Each scene shows the same named points in several views. A view is turned or mirrored, and shifted as a whole, has a little noise and may leave points out.

Scene 1
View 1
Ferap: [-45   5 -30  11  28 -49  12   0 -13   8 -21 -19 -32 -13   5 -14  14 -42
   5 -26  27  32  -7 -30  16   6]
boka: [-34  -3 -19   7  25 -34  10   8  -7   5 -15 -19 -36 -13  17  -8   8 -39
   4 -23   6  44  -2 -18  19   7]
vit: [-21   3  -5  -2  31 -25   5   5   1   6   2  -2 -31   6  15   0   3 -22
   5 -12 -16  33  -3   4  13   7]
bogi: [-23  18 -16  -6  33 -37  -1   7  10   6   8 -23 -42  19  12  -5   9 -24
   9 -10  -6  16 -20  -1  12  -7]
nisu: [-21 -14   9  12  34  -9  17   4 -15  22 -17  13 -28  -8  32   9  -9 -32
  -5 -17 -22  76  22  -3  11  27]
vunuk: [-27 -12 -24  -4  21 -29   1  16 -11 -21   4 -10 -17 -24  -1  -9  15 -21
  12 -10 -11  20 -11  -4  37  -1]
bot: [-10  -4   9   0  34 -10  10   7  -1   8   1  13 -24   2  25  11  -6 -17
  -3  -4 -40  51   8  18  14  15]
ganiz: [ -8   7  -3  -7  23 -12  -7  23  20   2   6 -35 -67  13  48   1   0 -40
   3  -8 -48  58  -7   7  16   8]
sikiv: [-35  -3 -24   6  22 -37   4  11  -8   3 -12 -23 -34 -17  17  -9   8 -38
   8 -20   7  42  -5 -20  21   6]
rufud: [ -1  -8  22  -9  41   3   7   4   0   4  18  44  -2  12  14  20  -7   8
  -2   9 -59  42  11  39  17  18]
pago: [-15   6  19   6  44 -13  15  -5   0  33 -11  18 -28  19  29  15 -13 -24
  -6 -14 -26  61  18   8   1  19]
mav: [-18 -10 -11 -10  20 -16  -5  22   4 -15   9 -15 -37 -12  21   0   9 -24
   9  -7 -38  39 -10   5  31   5]
View 2
sikiv: [ 16 -24   2   4  17   3   1   5  53   1   0  -5  -9 -28   0 -26 -18   7
   7 -22  20  18 -18 -42  17 -19]
bogi: [ 13 -13   5  -5  -4 -23  -7  -3  50   8  28  16 -20  -4 -26 -22 -19  10
 -10 -37  16  28 -31 -39   8  -2]
boka: [ 16 -22   5   1  11   7  -2   1  47   2   1   0  -7 -23  -4 -22 -14   1
   4 -19  17  18 -14 -40  20 -18]
bot: [ 15 -19   1  -7   9 -17  13 -13  -1  14  32  16  -5 -26 -14   0  13 -10
  -3   1  22  22 -16 -10  14   8]
Ferap: [ 28 -26   7   5  10  15 -16   6  64   3 -10   2 -10  -9   1 -31 -27   6
   8 -29   8  18 -15 -46  29 -27]
vunuk: [ 32 -21 -15  -2  35 -14   1  12  42   9  15   6  -8   0   2 -20 -24  14
  -1 -16  34  22 -15 -22 -11  -6]
ganiz: [-18  -7   8   4   1 -33  32   3  25   2  37  -2 -15 -59 -28  -4   9   3
  -2 -12  29  24 -37 -39   1   4]
vit: [ 16 -15   4  -5   4 -13  -2  -7  28   8  23  13 -10 -15 -16 -14  -8   0
  -2 -16  17  21 -18 -29  15  -1]
nisu: [ 14 -23   7  -5   9  12  10 -19   0  10   9   4   4 -47   0   0  17 -15
   7   9  11  14  -6 -17  36  -7]
rufud: [ 27 -14 -11 -24  10 -34   4 -23 -12  24  52  37  -6   7 -17   6  11 -10
 -15   5  25  28 -11  16   0  25]
pago: [ 12 -15  16 -12 -13  -2   0 -32   0  16  25  21  -3 -34 -20   5  19 -19
  -1  -1   3  18 -14 -16  39   3]
mav: [  6 -15  -7  -2  25 -25  21   9  27   7  29   4 -12 -28 -11 -12  -5   8
  -4 -10  35  23 -22 -24 -10   4]
View 3
boka: [ -8   1   2 -18 -18   6 -15  14   7  11  25   9   3   4   1  -2 -20   3
  19 -13  21  17   0   0 -14   5]
mav: [-13  -1   5 -29   9  -9 -20   4  -2  18  -3  -3   2  17   9  13 -11   6
   8 -24  21  11  -9  -3   4   6]
vunuk: [ -3   1  16  -4 -27  -3 -30  23  17  25  20 -21   3  22  26  26 -29  20
  10 -53  18  24  -3 -21 -23  -2]
Ferap: [  1  -3   7  13 -50  17 -20  21  16   7  41   1  -2  -3  -4   2 -31   7
  21 -20  16  25  14 -10 -39  -2]
rufud: [ -1  -9  25  11  35 -48 -25 -12 -30  13 -50 -18 -36   6  15  32  19 -12
  11 -38  -5 -10 -27 -23 -13   0]
bot: [ -1  -2  14  -2  15 -25 -15  -6 -19  10 -22  -4 -22  -2   9  12   3  -5
  19 -20   4   2 -15 -10 -16   2]
sikiv: [  1  -1   3  -5 -30   9 -15  19  12  14  31   9   2  -2   4   6 -24   6
  20 -16  15  22   5  -4 -26   0]
vit: [-11  -7  10   6 -10  -7 -22   1  -9   6   1  -2 -13   2  -4   8 -11  -3
  12 -24  14   4  -1  -6 -18   0]
pago: [  5  -8  13  20   6 -21  -6  -8 -24   0 -20   9 -39 -23  -9   4   8 -19
  28  -1  -4   0  -6  -6 -33   0]
bogi: [-26 -11  12   3 -26   8 -31   1 -11  -5  14  -2  -5  16 -14   4 -16  -7
  -1 -32  29 -11   6  -5  -8   3]
ganiz: [-20  -3  -4 -39  17   1  -8  -8 -13   6  -2  21  -1   5  -9  -9  -1 -11
  10   4  19  -1  -9  12  13   9]
View 4
Ferap: [-10 -11  49 -13  -4  36  11 -22 -13   6  37  -8  20   1  30  12  12  -3
  31   9  42  43  36  41  -4  -5]
bot: [ 11  -3  -2 -18  22  31 -15  -6 -17  16  -6   6  -5  -9  18  -4  -7 -17
  -6  -5  -1   1   1  13  -3 -10]
bogi: [-36 -11  25   1 -12  31   1 -32  -5  23  12   0  14 -27  19 -11  -5  -4
  24   8  23  17   8  39  19  11]
sikiv: [ -2 -15  40  -8   0  29   3  -9 -21  16  32  -8  14   3  32   1   8   0
  24   7  36  36  26  22   5  -1]
mav: [ -6 -11  19  -6  10  21 -15 -11 -22  19  16   7   4 -10  21 -17  -9   2
  18   0  16   7 -10  -9   6   7]
ganiz: [-21 -24   2   8  -3  16  -1  -4 -35  53  -3 -11 -13 -25  34 -37   5  -7
 -13   0   4  -5  -7  11  27  28]
pago: [ 13  -8 -13 -23  18  37  -1  -3 -18  26 -16  -4 -14  -7  17   4   9 -26
 -19  -2  -6   8  18  49   0 -14]
nisu: [ 19  -8   8 -18  23  29 -12   4 -24  17   5  -1  -5   5  24   3   4 -13
  -4  -3   5  10  13  19  -1 -12]
vunuk: [ -8  -2  37 -11   8  28 -13 -24  -7  -2  31   9  24  -8  17  -3 -13   5
  42   3  28  27   1  -2   0  -3]
boka: [ -3  -8  34  -9   1  31   6  -9 -20  16  30  -9  11   0  32   3  10  -4
  18   6  30  36  22  27   2  -2]
View 5
mav: [  2  16   4 -23 -19   2  22  -7   8  16   2   4  34 -27 -31  13 -27 -23
  10  32   8  -5  21  -3  11  -9]
vit: [ -4   7   7  -3  -9   6  13  -1   3  -6  13   8  14  -7 -19   6 -22 -12
   9  31   9 -10  16   8   7 -19]
pago: [-16   1  30  17 -15   4  13   7  11  -1  24  31   2  -9 -22 -25 -13   3
   9 -16  16 -18  23  22  12 -26]
sikiv: [  2  22  -8   6 -11  11   5  -5   2  -3  -9  -1  17  17  -9  26 -16  -6
  -2  44  28  -7  18   4  14   0]
nisu: [-10  10  27  19 -19   4   4  -7   0  13  -2  34  15  -7 -19 -14 -13   8
  -2 -16  29 -10  24  12  18  -8]
vunuk: [ -7  13  -3 -17 -18   6  -5 -22 -10   1  -6   1  25 -14 -16  24 -19 -21
   3  58   5   2  13  -8  -2 -15]
rufud: [-27 -10  40 -18 -25  -3   7 -19  -6  12  29  39  12 -60 -34 -34 -20 -19
  15  -7 -16 -11  17   2  -6 -44]
ganiz: [  9  18   6 -14 -13   0  47  21  31  20  14  -2  37 -18 -40   5 -33 -19
  13  10  19 -15  33   8  25  -3]
boka: [ -3  21   0   8 -10   8   3  -4  -1  -7  -7   5  16  13 -10  22 -13  -3
   0  36  24  -7  15  10  12  -3]
bogi: [  0   7   0  -5  -4  12  24  12  10 -19  24 -10   8   1 -22  19 -26 -19
  21  55   2 -13  16  11   2 -24]
Ferap: [-10  14   0  16  -8  15 -18 -16 -12 -20 -12   7   2  25   4  24  -4   2
  -4  50  23  -4  10   2   4 -11]
View 6
bogi: [-28  12 -20  -1  13 -36   1  -7  46   6 -23  23 -15   0 -34  -6 -24  -8
 -20 -43  -1 -13   4  12  16   8]
boka: [-28  30   3   0  27 -20  -7  24  40  -4 -29  24 -25 -10 -17   4  -6  -8
 -18 -12  -6 -12  -1  -9  -3   9]
vunuk: [-34  20 -19 -11  27 -34   9  24  41   7 -14  11  -9 -10   1   9 -16 -20
 -14 -16  31   7   0  -4  -3  -1]
vit: [-26  12  -8  -1  12 -18   4   4  28  -5 -24  24 -24  -3 -14  11 -15 -11
 -12 -32  -3   1   4   3   7   0]
rufud: [-17 -26 -13  -2 -10   7  24 -10 -20  -6 -18  18 -33   4  18  44 -10 -14
   9 -58  11  40  18   4  11 -23]
pago: [-11   6  12  16  -4   8   1 -10   0 -17 -30  32 -44   0 -14  29  -1  -3
   3 -46 -33   7  12  -2  12  -2]
Ferap: [-12  49  -2  -3  37 -29  -8  24  56   4 -18  29 -18  -5 -28   2  -4  -8
 -15  -4  -4 -18   5 -13  -9  21]
sikiv: [-29  33   2   3  25 -31  -8  17  53  -4 -27  28 -21  -8 -30  -3 -12  -8
 -22 -15  -8 -19   0  -5   3  17]
mav: [-53   3 -11  -1  11 -22   5  14  24  -6 -36   5 -24 -14   9   3 -17 -16
 -21 -26  10   5  -5  10  11  -7]
nisu: [-21  15  23  11   8  16  -4  10   2 -21 -29  26 -43  -7   1  27   7  -6
   0 -17 -23   7   6  -9   0  -5]
ganiz: [-67 -10   0   9   1 -14  -1   3  20 -16 -52   8 -35 -22   0  -7 -26  -5
 -29 -34 -22  -9  -9  21  27  -1]
bot: [-28  -3  -2   4   1  -1   9   3   2 -12 -28  22 -34  -7   6  25  -6  -9
  -2 -39  -6  15   7   3   8 -11]

Which points are out of place in each view (at most two, in the order of its rows)? Write - if all are in place.
view 1 | -
view 2 | rufud
view 3 | boka, vunuk
view 4 | ganiz, nisu
view 5 | Ferap
view 6 | sikiv
